Points on a hilly landscape, in no order, each with its height.
From any point a ball rolls to the lowest of the 6 points nearest to it. It stops when none of these is lower. Distance is the straight distance between rows; heights are no part of it.
q_987 h=15.8: [  1  16 -23 -16  -5  -8  16  15  -3 -32  42  26  19  22  33 -21  52  23
   9  13  -5   9  13]
q_861 h=26.9: [ 29  11 -21 -11  14   2 -21  -3   8  30 -22   2 -41 -33 -35  19 -18 -16
  20  -7  10 -10   3]
q_986 h=17.8: [  0   0   2   7  -6  12 -30  12 -13  25 -23 -15 -29 -14   9  13 -22  -1
  -6 -21  11 -11  32]
q_940 h=9.9: [ 11 -20  -4  11  15  21   8 -35   1  33  -7   2  31 -24 -40  -3 -26  66
  24  48   1  12   2]
q_784 h=12.4: [  8  -1 -24 -16   2   4 -20  -1   8   2  27  -5  31  13  13   2  15  11
  12   9 -11  22  36]
q_922 h=8.0: [  8 -19 -10  27  24   3 -14 -29  22  39  -2  -8  41  11 -12 -19 -10  37
  14  35 -13   8  22]
q_671 h=11.6: [-15 -34  -1   4  18  25  -1 -33  12  29 -28 -36  42  25  15  -5 -11  43
 -13  25 -28 -20  18]
q_230 h=16.0: [  1 -15 -16  -5   4   4 -16 -22  15   7  19 -11  58  13   8   1  27  13
 -11   1 -30   9  32]
q_956 h=41.5: [  0 -11  11 -33 -22 -20   8 -22   1 -30 -20   7 -13  -8 -26  36 -11 -53
 -26 -11  10 -14 -22]
q_642 h=6.8: [  5 -40   6  19  24  16   0 -30  18  25 -15  -6  40  12  18 -33  -6  52
 -10  54  -5  16   7]
q_997 h=23.5: [-11 -10  11   5  16  16  -1 -54 -23  45 -32 -18   3 -15 -13  18 -38  42
  22   5 -26 -30   5]
q_910 h=6.0: [  1 -27  -2  40  18  32  30 -26  17  15  -4   0  25  29  20 -43  -4  37
   5  54   5  31 -19]
q_900 h=12.7: [ 20  39  21  25   2 -19   3  79   5 -10 -27  25  -6  14  -6   6 -15 -30
  -2 -36  36 -15   2]
q_405 h=8.5: [  2 -21  -7  23  17  10   1 -30   5  33   5  -5  19  -7 -11 -27 -13  30
   6  37   1  23  -7]
q_415 h=19.8: [  9  12 -24  12   9  12 -34  18   0  33   3 -15 -26 -19 -19   3 -25   8
  15  -5   1   7  18]
q_183 h=9.4: [-25 -21   4  31  -4   2  19 -16 -34   7  13 -30 -38 -23  15 -17 -24  20
 -13   9   5   6  -9]
q_617 h=11.3: [ 11   0 -27   5  19   6 -21  -7  22  39  28  -3  34  10  -4  -1   3   7
  18  16  -5  23  22]
q_937 h=15.6: [  1  -1 -49  12  -8  -5  28  -7  -7 -13  43  26  20  36  20 -42  35   5
  14  35   8  11  10]
q_124 h=18.5: [-18 -30  24   8   7  26  22 -62 -24  20 -40 -40  23  -3  -5   3 -13  29
 -15  27 -20 -24 -13]
q_422 h=2.2: [-24 -31  15  36  -4   5  54 -37 -21   4  14  -1  -8 -10  19 -41 -24  14
 -10  32  12  22 -27]
q_79 h=21.4: [ -8  39  29 -22   3 -26  -2   7  20 -35 -12  -4   7  13  -8  -9  18 -51
 -27 -29  -3 -25 -38]
q_351 h=29.2: [  5  41  20 -33  14 -32 -23  18  16 -24 -21   9  21  26  -4   1  29 -39
  -5 -26   0 -11 -30]
q_869 h=39.4: [ 27  15 -37 -21  -6 -18 -15   0  24 -12  -4  15  -8 -14 -32  31   8 -45
  -7  -4  22   3 -11]
q_546 h=21.3: [ 14  14  -7  36  12   7  -9   8 -18  23  11 -19 -44 -26 -17  -2 -25  10
  33   7  10  13  11]
q_906 h=55.0: [ 11 -37  26   3   2  19  48 -64 -26   8  13   5 -34 -44 -48   8 -14 -10
  13  41  -5   3 -24]
q_698 h=13.7: [-11   0 -20 -14 -14  -4   3  23 -18 -11  22   0   0  13  30 -12  24  22
   2 -17  -3   1  12]
q_527 h=41.4: [ 17   4  -4 -31  -1 -19 -38   1  23  -2   6  22  17  11 -20  32  25 -40
   3 -11  -4   7  -5]
q_456 h=14.0: [-24 -24  22  22  -8   7   8 -27 -35   5 -28 -34 -57 -30   4   2 -40   1
 -16 -24   3  -9   2]
q_799 h=37.8: [-18 -47  47   8  -8  11  45 -48 -36   2   8 -21 -33 -48 -29  -7 -32  -7
   1  17  -7   6 -32]
q_198 h=16.4: [  3  25   0 -20   7 -12  -9   9  10 -28  27  12  31  26  23 -20  47  10
  17   0 -23   9   3]
q_468 h=21.8: [-22  44 -10 -10   8 -15   2  44  -5 -46   1   0  13  20  24 -42  43  14
  20 -14 -35  -9   2]
q_733 h=10.8: [-12 -19 -19   2  -1  16   1   1   2  -8  26  -1  28  16  35 -30  11  47
  -7   4  -4   5  16]
q_481 h=25.6: [ -9 -35  22  11   0  19  10 -59 -22  24 -21 -22  16 -11 -14   8  -7   8
   5  29 -17  -9 -18]
q_455 h=14.1: [ 16  -2   7  -6   9  10  13 -41 -22  40  -4   6 -20 -40 -36  28 -29  53
  18   9   5 -14   0]
q_734 h=11.7: [-17 -23  -3  -6  -7  12  -5 -20  -6  -3  10 -12  44  23  28  -9  22  33
 -22 -12 -14 -14  24]
q_524 h=3.5: [ 18  13  15   8  -6  11 -20  41  -8 -11 -36   2 -29  -5   9  27 -22  -9
 -15 -44  22 -15  30]
q_30 h=66.0: [ -3 -40  19  -8  -3  12  22 -55 -13   1  -3 -21 -35 -37 -41  19 -22 -40
  -5  20 -18 -19 -25]
q_855 h=18.9: [-14  36  37 -17  -3   1  13  27   7 -15 -44   7  -5 -10 -24  11 -25 -46
 -39 -52  26 -21 -34]
q_874 h=14.9: [  7 -24  -6   1  -1  17 -10 -28  -3  11  22 -10  21  12  10  10  30 -18
  -1   7 -11   7  -2]
q_680 h=7.8: [ 13 -24  19  18  21  21  17 -37  20  21 -33 -13  49  12  -2   7 -14  65
   5  65 -24  11   9]
q_10 h=19.2: [ -6  24  28 -18 -16 -37  20  16   5 -42   0   5 -11  10 -17  17   0 -39
 -29 -22  20  -9 -33]
q_656 h=3.7: [  1   5 -17  -1  -9   5 -20  18  15  -6  31  -2  27  12  26  -9  13  35
   0 -14  -9   7  36]
q_599 h=22.1: [  3 -10 -18  -8  -3 -10 -16  11  -7  -7  12  -8 -20  -5   3  14  -3 -21
   2  -4   7   6  -4]
q_771 h=5.2: [ -1  52  29 -20  -7 -13  -6   6  11 -26 -14  10  16  -6 -49  18  -8 -56
 -28 -32  24  -7 -36]
q_54 h=9.6: [-23 -15 -18   5 -13 -10  44  -3 -26 -15  45  -5 -28   4  24 -21   5 -18
   4  15   4   6 -16]
q_955 h=6.2: [ 12   8 -31  -9   5   2 -13  -1  20  -7  49  21  29  29  21  -1  32   1
  16  12  -8  20  25]
q_792 h=9.8: [-16 -13   7  22   8   2  -2 -28 -22  26 -16 -24 -23 -32 -12  -6 -29  37
   8   1  -1  -6   6]
q_876 h=34.2: [ 13  28  18 -13   6   1  -6  25   3  -1 -55  28   2 -22 -21  37 -27 -29
 -20 -36  23 -28   5]
q_44 h=5.7: [-12 -10  20  44   8   8  10 -26 -46  20 -22 -23 -44 -46 -14  12 -42  48
  -6  -9   5  -7  10]
q_175 h=36.9: [-11 -28 -10   6  -4 -13  20 -26  -7 -11  15  -7 -40 -18 -14   0  -7 -47
  -4  18  -2 -10 -26]
q_747 h=14.4: [-16 -15   8 -17 -18 -11  12  12 -10 -36  19  -8 -29   2  30   2   9   7
 -10 -18   0  -9   0]
q_781 h=9.7: [  2 -15 -24   3   6  -2 -10 -11  -4  20  26  -9  18  -1  11 -16   8   9
   8   6  -5  20  14]
q_725 h=10.6: [-14 -33  11  35  -5   4  38 -17 -16  11   6   0 -11 -32   1 -30 -52  54
   5  41  19  35 -17]
q_179 h=29.1: [  3 -11  -1   8   6  25  -1 -47  -7  29   7 -18   9 -10 -17  10   9 -17
  16  21 -15  -8  -5]
q_726 h=20.0: [ 20  37   1  -6 -10 -14   8  44  14  -9 -19  26 -10 -22 -34  32 -25 -39
 -15 -36  38  -2 -13]
q_167 h=37.7: [ 21  51 -15 -27  -2 -31 -19  65  30 -17   2  12   1  21   0   0   9 -12
  20 -15   6  18   6]
q_909 h=19.4: [-17   4  -4 -25 -16 -28  25  23 -10 -49  26  17 -26  11  10  -1  26 -14
   5   3   9  -7 -13]
q_934 h=10.1: [-36 -39 -21  19  -8  24  39 -18 -14 -31  11 -10  15  12  43 -47  21  39
 -17  -3  -7  -5 -21]
q_585 h=44.1: [ 11  30  16 -47   8 -14 -36  25  23 -11 -25  27  24  11  -1  16  11   0
 -10 -19   0   6  16]
q_568 h=7.9: [-15 -21  30  42  -5  50  19 -57   6  13 -14 -17  23  14   8  -3  25   5
 -23  56 -22   3 -34]
q_278 h=51.2: [ 19   0 -14 -26  -6   3  -9 -24   9   0 -22   4 -10 -10 -31  35  -2 -40
  -7   0   5 -11 -12]
q_241 h=22.9: [  7   4  -8 -16  24  11 -12 -40  -4  43 -12  -8 -25 -30 -45  11 -15  14
  22   4 -10  -8   2]
q_973 h=15.0: [-32 -26  20  25   1   3   1 -35 -26  23 -19 -40 -33 -30 -11  -6 -37  27
   0  -5  -7 -13  -4]
q_373 h=33.9: [ 14  41  12  -3  19  -4 -17  78  21  -6 -14   6   2  21  30 -14  18   8
   5 -42  -9  -6  31]
q_501 h=2.3: [-21 -26 -12  20  -9  10  31 -25 -20   2  25  -9 -13  -2  27 -25   8  -7
  -6   5  -4   9 -17]
q_150 h=9.1: [ -2 -15   7  42  -6  13  46 -25  -4  -1   4   7  12  17  21 -51  -1  27
  -2  51  10  27 -39]
q_217 h=15.9: [ -2  33  31  12  20 -12  -8  67   8  -5 -39  11   7  13   5 -11  -6 -37
 -12 -49  23 -27  -9]
q_738 h=4.3: [ -4  28 -26 -16  -6 -19  16  29  -5 -32  39  46  15  36   6 -24  49  19
  18  25  -1  18  23]
q_134 h=29.7: [  7 -21   0  18  18   8  19 -27 -16  15  22  -6 -12 -34 -16 -12   2  -6
  20  29   1  18 -30]
q_334 h=11.1: [  9 -36   3  21   2   7  17 -21  -9  19  -7  -4 -18 -48 -27  12 -45  73
   5  30  31   5   7]
q_232 h=23.6: [-20 -17   2   7 -22  19 -11 -17 -22  12  -7 -27  -6 -12  24  -2 -14   9
 -14 -27   2 -16  20]
q_721 h=15.4: [  3 -19  34 -10 -19  18  -4 -35  11  -8  19   9  45  24  19  10  52   1
 -11  11 -33 -14  11]
q_142 h=29.9: [  2  46  17 -26  15  -2 -30  20  18   0 -40  20  21   5 -28   9   3 -38
 -27 -40   9  -5 -20]
q_354 h=20.1: [ -4  16  30 -29  -7 -12 -19  32   3 -19 -35   3 -17   0  12  16  -5 -22
 -16 -37   5 -12 -13]
q_793 h=28.6: [ 25  40 -17 -26  -3  -6 -32  46  30   5   5  18  19  21  -6   9   2  -9
  17 -14   0  30  38]
q_272 h=4.9: [  1  -8 -22  38  16  12  16 -25  20  11  21  12  41  28  25 -50   5  30
  14  46   7  28  -6]
q_97 h=13.9: [-31 -47 -11  33  25  22   4  -5  30   1 -17 -24  -2  19  54 -55 -11  86
  -7  27  -8  -4   9]
q_42 h=19.3: [-29 -22  -8  17 -20  -1  -1  11 -24  -7  19 -20 -26  -7  39  -3 -12  21
 -17 -20   6   1  17]
q_149 h=9.0: [-17 -41  19  16   9  29  24 -40 -19  14   1 -26  20   3   8 -21  -2  11
 -15  30  -2  -5 -21]
q_270 h=13.8: [ -5 -24  26  19  -5  -2  23 -40 -31  21   4  -9 -25 -50 -27   6 -28  30
  14  13   8   5  -8]
q_776 h=8.9: [-20 -20 -16  33  13   7 -15  -2  13  27   4 -15  18   2  11 -28 -26  56
   0  22   4  11  11]
q_597 h=8.4: [ 11 -14  26  39  -9  42  17 -46   2  21 -12  17  29   0 -18   5   3  17
  -1  68  -6  23 -27]
q_352 h=19.6: [ -6  20  -7 -15 -24 -29  26  42  -7 -27  13  15 -29  16   2   8   2 -17
  -5  -8  25 -11  -1]
q_29 h=22.0: [ 14   5 -17  19  -3   4  -2  34  -6   9 -15  -4 -58 -22  -8  19 -27 -36
   5 -21  20  -9   4]
q_851 h=10.4: [ 12   8 -24  11  18   1 -19 -20  -4  42  18 -15  13 -12 -25 -12 -13  24
  17  22   0  15   6]
q_28 h=32.0: [ 16 -16 -12  15  -9  14 -12 -19   9  15  24  14  20   2  -6  11  41 -43
  16  33 -14   7  -7]
q_700 h=6.4: [ -5  34   3  -2  -6   4 -15  38  11 -24   3 -12  26   3  36 -19  11  58
  -3 -37  -9   7  46]
q_853 h=24.8: [ -3   3   1 -15  10   7 -10 -42 -20  46 -24   0 -40 -36 -24  16 -19  11
  19 -14  -6 -31   3]
q_553 h=36.2: [ 27  22 -42 -19  -6 -19 -30  33  25   5  20  13  12  10 -12  24   3 -22
  16   1  13  24  12]
q_326 h=14.8: [-10  -6 -26  17  -3  -7  11  16 -25   9  22  -9 -42 -17  15 -14 -14  -8
  10   6  13   3  -5]
q_692 h=33.0: [  8  53   1 -16  15 -23 -29  65  36 -11   0   7  23  24  23 -21  18   8
  15 -31 -20  23  33]
q_446 h=25.2: [ 12  -9  11   5 -16  16  -8 -19  13  -4  25  21  35  22  11  15  52 -32
   7  26 -24 -10  -9]
q_878 h=30.9: [ 40  37 -19   9   7   0  -3  62  15  10 -30  45   3 -32 -41  34 -29 -39
  -3 -35  41 -17  -4]
q_154 h=10.2: [-29 -44   7  -7 -20   5  36 -23 -25 -31  21 -19 -29  -5  25  -3  -7 -14
 -19 -10  -6 -21   1]
q_280 h=42.1: [ 16  15 -15 -18   7  17 -15  14   9  19 -58  30 -21 -28 -20  45 -31 -30
 -13 -32  21 -33  -5]
q_549 h=20.8: [-18 -12 -10  15  -8 -22  38   1 -16  -2  23  -6 -62 -16 -14   0 -40 -35
   1  11   2   5 -27]
q_137 h=27.3: [-12  50  10 -12   2 -35  23  51  14 -39  -4  15 -10  28  -6 -18  25 -39
  -3 -25   7 -20 -30]
q_732 h=16.2: [-15  29  32   6 -23 -37  48  47   3 -44  -5   7 -33   7 -19   0 -24 -45
 -24 -33  26 -21 -33]
q_210 h=25.1: [ 10   6 -24  -6   3   7 -22  18  -2  14 -30  -3 -41 -26 -17  21 -16 -20
   4 -19   8 -14   3]
q_970 h=14.2: [ -4 -16 -14   4  25  15 -20 -38   5  29 -16 -23  50  18  -7   1 -14  21
 -10  -1 -32  -6  27]
q_337 h=10.0: [-22 -45   3  20  20  12   1 -24   7  14 -32 -43  12   7  36 -23 -25  69
  -9  24 -17 -14   7]
q_981 h=22.3: [ 16   2 -20  -2   9   2 -28 -20  17  22  12   7  25  -5 -16  14  18 -18
  20  12 -13   5  20]
q_296 h=27.2: [  0  16  16 -28  -8 -19  -2  32   5 -27   6   7  -5  15  10   7  12 -21
  -3 -17   6   6 -16]
q_953 h=26.7: [ -8  39 -15 -15   3 -31  11  39  -8 -48  11  14  -1  22   3 -38  62  -1
  18   3 -20 -12 -13]
q_560 h=11.2: [ -3 -13  -4  46 -14  38  29 -33   4   5  20  18  32  39  23 -24  31  -5
   1  41 -13  15 -23]
q_681 h=26.3: [-26 -49  45   5  -6  21  39 -60 -35   0  -5 -34 -31 -32 -18  -9 -41 -15
 -12  16 -18 -13 -15]
q_746 h=25.4: [ 18  39  -4 -21 -10 -32 -12   9  27 -20   7  30  17   8 -46  36  15 -48
  -3  -5  30   5 -33]
q_678 h=26.4: [ 11  32  14 -23  14 -20 -27  16  29 -29  16  26  36  29  13 -13  64 -12
  14   4 -37   3  -4]
q_696 h=29.3: [  6  34  34 -38  10  -4 -13  18   7 -14 -44  15  12   1 -24  24 -16 -44
 -26 -35  13 -22 -21]
q_443 h=28.0: [  8  33  -6 -30   1 -18 -13  37  16 -27  22  16  14  21   4   4  34   0
   6   0  -3   0   1]
q_509 h=15.2: [-11 -16 -29   3  -6 -12  19  -1 -12  -1  40   7 -26   6  11 -15   2 -28
  15  17   8  14 -18]
q_239 h=12.6: [-37 -31  11  21  18   7  -6 -38  -9  30 -29 -38   5  -5  18 -10 -29  60
  -9   1 -17 -12  11]
q_343 h=16.8: [  0  14 -25 -20  -7   2 -34  29  12  11  19   0  15   5   6   7   0  12
   6 -18   7  15  45]
q_744 h=34.5: [ 22  -5 -19 -11  18  10 -21 -23   0  25   2  -1  -8 -18 -26  14   7 -19
  16  18 -18   8  -8]
q_118 h=27.4: [  5 -12  -2 -25  -4   4 -24 -33  -3  15 -12  -7  29  17   4  14  12   4
  -5  -8 -22   1  30]
q_534 h=60.9: [ 14 -25 -15   3   3 -15  18 -43  -3   0  10   5 -31 -28 -40  17   6 -60
   8  29  -2   2 -35]
q_582 h=42.5: [-17  -9   5 -24  -5  16 -13 -25 -11   7 -46  -1 -29 -22   1  43 -20 -20
 -15 -26  -9 -27  12]
q_49 h=25.0: [-16 -25  -6 -12  -7   7 -17 -39 -15  13 -10 -15  14  -2   7  14   6  -7
 -17  -4 -17  -9  13]
q_406 h=37.4: [ 13  42  18 -38  35 -18 -51   0  32 -10 -29  19  37  37  -6  -9  35 -36
 -20 -34 -21   1   3]
q_71 h=29.0: [  3  44 -10  -7   6 -24  -1  55  21 -44  -9   3   3  38  18 -30  38 -15
   8 -32 -21 -16  -9]
q_841 h=45.3: [ 13 -19 -21 -11  -4 -11  -7 -19  -1  -1 -12 -11 -38 -35 -36  19 -15 -37
   1   1   5  -7 -28]
q_365 h=17.5: [-14  10 -23  29  -1   0  -6  14  -1   4  18 -26  -1  10  30 -11 -12  35
  12 -13  18   6  41]
q_341 h=37.9: [ 36  21  -2  -7  -4 -28 -31  15  42 -12  35  40  44  33   0  21  47 -30
  15  29 -19  15   8]
q_467 h=25.5: [ -8 -31  -2  -3 -11   8  -1 -18 -16  -1  14 -23 -31 -24  -2  10 -17 -29
  -8  -8 -16  -9 -12]
q_859 h=31.3: [ 11  52  -3 -16   6 -43  26  51   3 -33  13  31  -6  31 -19  -4  32 -11
   6   7  21  -2 -25]
q_321 h=20.4: [ 27  16 -19  16   3   0 -23  48   7  13 -23  10 -29 -12  -7  30 -19 -22
  13 -24  29  -7  22]
q_694 h=27.0: [  2  49 -22 -16  14 -32 -10  69  15 -18  21  31   5  37  -2 -15  32   2
  28  18  -7  10  20]
q_402 h=42.6: [ 16  32  20 -34  15  -7 -42   2  22   3 -13   5  36  29  12  -8  30  11
 -12 -32 -38   7  36]
q_252 h=11.4: [-36 -45  32  27   1  24  46 -51 -16  -7  -1 -31   4  -4  21 -28  -6   7
 -31  15 -12  -3 -24]
q_94 h=6.9: [ -1 -30  17  34   4  37  11 -40  20  11 -29 -11  43  22   5  -4   2  39
  -7  71 -22  11 -16]
q_237 h=15.3: [ -6 -45   8  28  -9  -6  51 -22 -35  10  25  23 -35 -38 -17 -16 -51  28
   4  30  18  27 -21]
q_95 h=11.5: [-37 -56   1  36  -7   3  15 -18 -24   7   5 -28  -2  -3  35 -26 -13  41
 -19   1 -11  -9  -9]
q_276 h=26.8: [ -1 -11  33 -32 -12 -14 -10  -8   3 -36  10  12   4  11   6  11  38 -24
  -6  -7  -3  -6 -21]
q_720 h=18.0: [ -4  18 -50   5  -6  -4   3  36  10   1  50  15   5  23  21 -28  19  15
  17  11  19  17  29]
q_458 h=21.7: [  6  11 -18  -4 -12 -22  -3  47  -7  -6  17   2 -31  -5   7  10  -8 -12
  11 -10  16  10   2]
q_349 h=3.4: [  2  10 -10  -5 -12   4 -11  37  -2 -16   6  -2  -6  11  32   1  -1   6
   2 -29  10  -3  31]
q_24 h=31.8: [ 41   7 -36 -20   6   0 -35   1  30  14  21  17  37  20 -14  24  20 -19
  22   5 -15  32  27]
q_99 h=22.4: [ 12 -14 -27  -6  -1  -4  -4   1  -5  -3  25   2   2  -1  11   3  24 -24
   9  17   1  14  -3]
q_831 h=29.4: [-16  -7  11   6   2  19   7 -44 -40  33 -31 -30 -43 -34  -7  12 -36  13
   5 -19 -17 -34  12]
q_971 h=9.5: [ -6  -8   8 -17  -9  -2   8 -11 -14 -43  25   1  18   9  21 -15  46  16
   0  -8 -19   0  -3]
q_396 h=35.8: [  8  13  20 -49  -1 -18 -29 -10  17 -16 -13   8  26   3  -7  19  28 -25
  -6 -21  -6  -5  -6]
q_295 h=49.4: [  2 -26  23 -29 -14   4   1 -39   3 -26 -25  -7 -12  -8  -6  24  -9 -39
 -15 -10  -9 -24 -13]
q_893 h=25.3: [ 12  31   9 -21   3   0 -24  53  15   0   8   4  13  17  25 -10  12  27
  17 -34 -11  13  32]
q_898 h=11.0: [ -7  -5  26  -1 -20 -10  18  33  -2 -30 -13  -6 -49  -8  17  13 -20 -14
 -14 -32  14 -17  -2]
q_65 h=25.7: [  4 -11  19  -6   8   5  19 -43 -23  23 -12 -20 -43 -44 -45   7 -21  17
  15   2  -4  -7 -12]
q_64 h=37.6: [ 37  28   1 -33   7 -14 -38  -4  36   2   8  17  44  25   0  13  40  -5
   8   3 -28  28  38]
q_648 h=30.5: [ -6 -41  33  10  -5  27  51 -56 -28   7  -1   0 -10 -31 -44  -4 -24  17
   2  32   2   4 -26]
q_353 h=44.5: [  7  -3  -6 -26 -12 -13 -21 -10  13 -17   0  15  -1  -7 -20  31   9 -43
   0   7   2  -6 -19]
q_259 h=30.0: [ 28  46 -13 -28  16  -4 -25  29  26  14 -38  49  18 -15 -51  37 -16 -28
 -16 -23  29  -1 -11]
q_718 h=24.7: [ 11  40 -32 -13  -8 -19 -13  57  21  -3  34  12   8  33  17  -4  19  22
  29  -1   1  21  44]
q_544 h=6.6: [ -5 -28  -7  13   0  13   2 -34  -6  14  18 -22  17   6  13 -18   0   6
  -9  13 -13   8 -10]
q_130 h=20.5: [ -5 -19   8 -12 -22   3  -1  -1  -5 -14 -20 -13 -49 -28  -4  32 -30 -31
 -13 -26   6 -10  -4]
q_873 h=28.1: [ 17  47  21  -5  16 -20 -25  72  21   3 -33  24   7  20  -2   2  -6 -23
 -13 -37  22  -5  -4]
q_610 h=23.4: [  4  42 -12 -13 -18 -46  23  41  12 -24   9  28  -5  21 -28  14   2 -33
   1  -4  38   5 -30]
q_620 h=19.0: [ -3   8   3  29  -1  11  -8  -2 -24  21 -23 -20 -59 -30 -15  11 -35   0
  -1 -24   1 -11   8]
q_219 h=17.1: [  9  30   1  11 -33 -31  27  50   1 -23  -1  18 -34  -2 -23  19 -31 -39
  -3 -22  37  -7 -18]
q_488 h=46.9: [  9  35  30 -31  29   3 -33  45  18  13 -60  27  14  -3 -16  24 -17 -30
 -24 -28   5 -18   6]
q_978 h=14.3: [-15   0   1  -5 -34 -26  38  31  -2 -36   5   0 -53   1  -4  13 -22 -33
 -20 -19  18 -22 -21]
q_829 h=31.9: [  5  19   6 -34  -1   5 -40  17   1   2 -35  14   8  -8   6  24  -9   0
 -10 -31   0  -4  30]
q_320 h=2.0: [ 10  25  32   4  -1 -12  14  59   4 -27 -27   7 -25  10  12  -3  -2 -16
   1 -33  26 -19   1]
q_938 h=17.7: [  2  -8   4 -29  -1   1 -23  -4   0 -18  11   1  19  11  12   6  18  -2
   1 -15  -2   7  10]
q_292 h=15.5: [  0  22  16 -27   6  -1 -20  11  -3 -36   9  -1  23   8  34 -23  38  24
  10 -32 -33  -5  17]
q_623 h=2.5: [ 15 -23  25   7   5  33  35 -57 -23  13   5   8   6 -29 -39  17 -11  16
  15  39   3  12 -22]
q_483 h=10.9: [-14 -19 -14  11   1  14 -24  -5   3  13  12 -21  18   8  31 -16  -1  42
 -14  -6   1   0  27]
q_959 h=10.3: [ -9 -15  12  37  -5  -8  32  -3 -34  15  11 -16 -48 -35  -5  -9 -37  30
   1   3  17  11  -8]
q_531 h=28.8: [ 28  30 -23   4 -10  -9 -16  66  14   3  -5  27 -19   5   2  25 -18 -13
  17  -9  26   4  27]
q_72 h=7.3: [-17 -16 -11  34  17  -7   4   3  13  17  10  -9  13   4  26 -44 -19  47
   8  42  16  23   7]
q_304 h=28.9: [ 16   4  -9 -22 -10 -18  -3  -3  12 -25  37  30  14  22   3  13  38 -28
   5  24   2  10  -9]
q_403 h=6.7: [ -3 -15  16   5  12  24  -4 -46  -7  30 -16 -21  33  -8 -31   1 -10  28
  15  26 -21 -10  -2]
q_924 h=24.5: [ 31  42  13   0   4 -11  -7  74  10 -10  -6  20  -5  18  21  -2   3   1
  12 -33  21  -1  21]
q_950 h=15.7: [  3   8 -43  13   4   1 -21  22   5  23  24 -12 -11  -1   7  -5 -18  13
  19   6   6  19  23]
q_87 h=8.3: [-13 -24 -30  18   2  11  19 -16  -5 -16  44  21  38  21  36 -28  33   6
   4  29  -5  14   6]
q_518 h=19.9: [  4  38  26  -4 -10  -5  -3  56   0 -30 -18  -5 -15  20  31  -9  16   5
   6 -46 -15 -12   9]
q_885 h=8.6: [-12 -24   3   9 -22  36  19 -30  -2 -18  33   0  30  13  29  -2  47  -4
  -9  11 -11  -7  -9]
q_66 h=9.3: [-29 -44   5   4  -5  23  10 -39 -10  14  -4 -33  35  11  15 -12  15  17
 -20  -7 -23 -11  -1]
q_213 h=7.0: [  6 -19 -16  27  13  17  -7 -36   9  30  14  -2  44  13 -10 -29  14  10
  10  49  -6  21  -7]
q_755 h=6.3: [-27 -36  -1   7 -22   7  27 -23 -24 -27  31 -13   4   6  37 -12  25  10
   3  -4  -9  -3  -1]
q_652 h=15.1: [-23 -23  12  25 -29  -7  18  13 -30  -8   9 -27 -53 -15  27  10 -14   3
 -21 -25   3 -10   3]
q_420 h=25.8: [ 18  16 -13 -15  -3   9 -34  23   4  20 -32   0 -15  -4  -7  31  -8  -6
   1 -22   5   2  27]
q_469 h=8.1: [-14 -33   3  33  18   8  11 -22  -4  28  -2 -17   5   0  23 -30 -15  51
  -9  28   9  12 -11]
q_880 h=2.4: [ 16  42  -4 -14  -9 -16 -11  50  17 -10 -13  25   9  -1 -28  24   1 -41
 -11 -21  30  -1 -16]
q_152 h=18.7: [ -4   7 -24  28  -7   5 -13  33  -6  19  20 -17 -22  -5  18  -4 -15  14
  15  -3  20  17  29]

Call two points neighbours if one is among the 6 nearest of the other. Go from one point of each pair to the other, from neighbour to neighbour, staying as low as possible. Name the highest point that can't be avoided.
q_272 / q_623 | q_597
q_44 / q_403 | q_792
q_422 / q_880 | q_747
q_403 / q_422 | q_680
q_880 / q_320 | q_900
q_422 / q_272 | q_213

For each start below, name the point where the ball stops.
q_239 | q_272
q_859 | q_320
q_337 | q_272
q_851 | q_272
q_617 | q_272
q_861 | q_422
q_99 | q_422
q_446 | q_422
